Each row is a point on a tangle of strands that fork, close into loops and nearly touch. The rows are in no order.
Two points are linked if the straight distance between their rows is under 60.
j90: [-13 -26  33  11   8   7 -21   4 -18 -33  -2  -7  11  -3  34 -50 -12   4
  11  -1  17   1  -2]
j762: [ 19  38 -40 -14 -22 -15  50  14  15  11   0  -6 -23  -2 -13  35   4 -11
   3  -8  -3 -35   8]
j770: [-16  16 -12  11  18   1  40  -4   5   4  12   7   3  -2  -6  10 -12  -9
  10   0   4 -12 -12]
j505: [-21  -4  35   3   5   5 -37 -24  12 -16   8  15  26  13  10 -25 -21  -1
  -5  -4  20  12   7]
j550: [ 22  32 -19  -1   1   5  23   3   3  14   5  -9 -26   2 -21  21  21   3
  -1  -7  -2  -8 -23]
j700: [-13   5  22  11  18   5  -3 -23  14  -2  30  17  17 -14 -12  -1 -15  -5
 -14  -3   7  14  20]
j759: [ 11 -20  -6  -8 -25  12 -49   5 -26  -4 -21 -10   2  16  28 -15  -5  17
   3   6 -12   4 -13]
j357: [ 23   2   6  10  12 -30  44  21  -4   8  42 -15 -33 -33 -24 -10   8   3
  11 -15  -9 -30  16]
j508: [  9  -5   9   6  21 -12  -9   6  -8  20  32  -7 -16 -13 -28   0   8  13
  13  -8 -14  19 -11]
j507: [ -9  -9   5  15  20  -1  14   4 -12  -5  27  -8   7 -14  -4 -23  -5  -3
  12 -10  -3  -4  -2]
j392: [ 11  20 -21  -1   1  -1  -5  -4  16  26 -27  -4  -4  10 -19  25  -3  -5
  -8  11 -17   1  -2]
j982: [-28  -5  32  13  16   2  10  -6   4 -38  28   3  28   0  18 -30 -19 -14
  13 -11  14  -8   5]
j645: [ 10 -18  13   8  19 -16  -4  19 -12  14  26 -13 -18 -37 -18 -19  15   9
   5  -4 -15  22   2]
j203: [ 21  -9 -11  -4 -18  17 -20  23 -13 -10  27  -3   6  -5  -3   5   9  25
  -6   0 -13  -4   3]
j235: [ 21  12 -36  -7 -23   0  13  22   5  -3   6  -3  -1   4   5   9 -12  -4
  -4 -11  -8 -14   8]
j31: [-12 -24  30  -9  -6  13 -66 -10 -13   5   5  12  11  22   7  -6  14  25
   0   4   0  39 -14]
j101: [-11  -5  -6   5   0   9  -3  -6  10 -24 -42 -11  11  12  21  10 -15 -10
  -5  11  24  -8   7]
j54: [ -7   4  -4   7  21  -7  35   7   1   9  40  -2  -1  -6 -13   3  -5   4
  22 -13  -1 -19  -7]
j76: [ -5  20 -21   0  10  15   9 -10  16  16 -27   5   7  24  -4  19  -4  -2
  -8  10   3 -13  -4]
j794: [ -1  11   9   9  11   1 -16  -9   5  23  21   5  -6   1 -27   9   6   8
   0  -1 -14  29 -18]
j824: [ 36 -28  -9 -10 -21  11 -31  19 -28   1  20  -9  -5  -9  -5   0  26  34
  -3  -9 -18   9  -5]
j205: [  9  14 -10   3  -1  -1 -28  -4   4  10 -27  -6   5   8 -18  25   8  -4
 -20  16 -13  17  -8]
j736: [ 37  52 -36 -21 -26 -17  42  14  12  26   4  -2 -22  17 -16  21  24  -9
   1 -15 -15 -42  -6]
j560: [ -1  -6   4   5   0  22 -13  12   0 -12  26  11  14   4  10   5 -13  19
   0  -6  -4  -3  16]
j278: [ 11 -10 -23 -12  -3   5  -3   7   2   6 -46 -15 -15  -4   0   5   8  -5
   4   0   8  17  -8]
j583: [ 50   3 -21 -19 -25   2  -7  17  -4  21  -5  -5 -27  -5 -18   8  27  12
  -6  -8 -15  17  -7]
j976: [-15  12 -20  -2   3  18  -3 -15  12  -2 -43   2  15  28  15  15 -11  -8
 -10   8  15 -19   3]
j538: [ -2   6   9  12  20 -32  65  16  -9   0  53  -9 -25 -27 -23  -5   5  -8
  16 -16   0 -43  11]
j296: [ 21 -26  -1 -18 -43  12 -66   6 -29  18 -21   8   1  14   5  -2  25  36
 -17  18 -26  11 -13]
j453: [  9 -35   1   0 -17   1 -35  11 -24 -11  -8 -10  -6 -13  15 -24   4   7
   7   4 -13  23  -1]
j898: [-24   6  20  -5   9   5 -18 -38  28 -13 -32  14  23  26  15   4 -19 -15
   3   1  15  20  -3]
j91: [  6 -20   9  13  13  -6   8  19 -22  -6  19 -18  -6 -27  -1 -33   2  -9
   2  -5 -14   4   4]
j993: [ -6  18 -42 -11 -14  -7  59   8  13   0  -9   2  -3  10   4  26  -1 -22
  12  -4   7 -45  -3]
j891: [ 29 -29 -21 -22 -31   0 -36   8 -22   4 -46 -15 -11 -12   6   4  25   9
 -19  11  -5  20  -7]
j289: [ -9   4   4   2   0   6 -46 -14   3  -5 -42  -5  16  14  -3  12   5  -5
 -18  17   3  23 -11]
j765: [-29  -6  43   4  17  -3  -6 -34  16 -29  15  19  33  10  16 -31 -28 -21
  11 -18  21   8   1]
j622: [ 20   0 -24   1 -15   0   5  27  -4  -8  33 -10  -4  -7  -2   6   0   5
   0 -12 -11 -14   8]
j470: [-24   9  11  14  17 -19  66  -5   8  -4  30   5  -1 -23  -4  10 -12 -20
   0   7   0 -28  27]
j324: [ 29  -3 -33 -20 -20  13 -21   9  -9  14 -51 -12  -6  10   1   9  25   6
 -10   4 -10   4 -12]
j314: [ 12 -23   4 -15 -24   5 -53   6 -30  18  -7   3  -7   1 -12   8  40  32
 -18  15 -15  37 -17]
j359: [-12   1  36  14  30 -12  22 -16  11  -5  39  13  10 -26 -17  -4 -10 -15
 -15  -2  -6   5  34]
j783: [ -1 -24  16   6   6  -2 -15  16 -16 -11 -10 -17  -2 -25  12 -34   0  -4
  -2   7 -11  24   4]
j840: [-13  -7  16   5  10   9 -11  -4  12  -7  10  15  12   0   6  -7 -20   8
  -4   1   7   7  21]
j834: [ 11 -11 -12  -3   4  -3   8  11   2  10 -19  -5 -22 -18  -7   2   0  -1
  -3   7  -7  19  10]
j368: [ 10  12 -43 -16 -19   4  26  19   4 -13 -13  -5   0  12  13  16   5 -14
  -2  -2   9 -25  -2]
j293: [-15 -11  18   7  -2   5 -20  -7  -9 -33 -30  -8   5  11  35 -33 -22   0
  17   5  23   4  -7]
j199: [  8  31 -31  -5   0  12  30  13   5  16  11   7  -6  25  -8  16  13   3
   6  -8 -14 -21 -20]
j782: [  2   3  -5   3   8  -4  13   4  15   7   8   1 -14 -20 -16  11  -9   0
  -5   6 -10   6  22]
j167: [-32  21   0  14  19  -4  44 -28  12   3   6  11  13   1  -9   7 -15 -26
   7   6  21 -12 -10]
j127: [ -8  12 -26  -2  -5  20  21  16  -5   2  24   2   9  27   8   6   1   4
  17 -15  -5 -25 -24]
j383: [  0  -3  -9   5  -9  17 -26   0 -10  -1  -8  -3  10  19  15 -11   0   6
   5   2   0   1 -22]
j116: [ 41 -25 -17 -20 -20   3 -12  25 -22  15  13 -11 -23 -19 -16  -9  24  24
   6 -12 -18  16   3]
j842: [-19 -10   6   9   4   6  -3   0  -1 -27 -29  -3   6   2  29 -20 -22 -11
  -3   6  28 -12  10]
j309: [ -7   2  32  16  32 -19  50  -1   6  -6  30   4  -8 -36 -18 -10  -9 -14
  -1  -2  -7  -6  24]
j820: [-13  11 -10   4   6 -19  68  -6   9  17  22  13  -9 -19  -6  26 -16 -11
   6   1   4 -35  28]
j788: [ -4  25 -16   1  -2 -12  49  -6  19  16  18  17  -4   0  -6  46 -15  -1
  -3   4  -7 -28  26]
j475: [-17 -19  16   5   4  -5 -32 -14   0  -4 -42 -12   8  -9   7  -4   5 -13
  -9  13  10  35   4]
j511: [-16  16  15  -4  -3  13 -33 -23  10 -14 -42   6  20  42  25  -6  -2  -3
   3   4  27   4 -21]
j791: [-47   5   9  11   7  -6  36 -28  12 -20  11  17  29   5   9  -2 -16 -27
   3  -2  31 -23   1]
j716: [ 37  16  -8   2  -4 -31  34  14   8  17  19 -11 -44 -27 -26   1   3   0
  -8  -6   0 -17  22]
j861: [-18 -16  37  -8  -7   7 -63 -18  -4   4 -22  10   6  27  27 -16   5  13
   9   5  19  26 -14]
j180: [ 34  20 -23  -8 -13  -7  10  14   0  20   1 -16 -28 -10 -23   9  16   9
   0 -12 -17   5 -11]
j793: [ 15  19  -5   4  10 -19  33   2  16  22  11  -2 -28 -24 -25  13  -3   2
 -15   5   1  -7  26]
j692: [-14   2  31  -6  -3  12 -49 -16  11 -10 -34  10   8  43  35 -15  -7  11
  16   4  14  13 -19]
j344: [-22 -12  26   9  27  -5 -10 -19   7 -15 -28  -5   8 -18   4 -13  -1 -26
 -12   9  15  27   9]
j568: [-44   3  29  12  18 -17  48 -26  11 -26  33  18  32  -8   4  -6 -21 -35
   2  -5  14 -19  15]
j629: [-23  27 -25 -11   0   3  56  -5  18   1 -13  20  10  24   8  36 -12 -14
  16   4   2 -33  -8]
j132: [  2 -21  20  -4  -3   9 -46   4 -16  13  18   2   0  -2 -11   5  26  26
   1   2 -16  40 -17]
j524: [-17 -27  42   7   9   1 -54 -13  -1 -13   6  15  18  -2  15 -32 -11   5
  -8   1  14  26   8]
j262: [ 11 -12  -1 -10 -27  19 -61 -10 -24   3 -38   5  11  31  21  -4  13  24
 -13  18 -14   6 -24]

A fork is a point with three links, a tip a point with one. Leave the first point through the second and follow the links. Name the first fork or tip that comes.
j788; j820 -> j840
j324; j278 -> j538
j127; j199 -> j203
j824; j116 -> j127
j289; j205 -> j90
j91; j507 -> j568
j538; j357 -> j891

A tip is a point with one link. Name the tips that can be reached along the links from each point below, in the order of the rows.
j770 -> j794, j898, j383, j568
j293 -> j90, j344
j357 -> j538, j891

A piece is two or more points that can be reached from each other along the links. Count, over all rows, the pieces, the separate loops (a circle has one, a figure eight two, a Y none), the forks (points with three links) and the tips (points with one).
pieces -> 4
loops -> 0
forks -> 6
tips -> 14
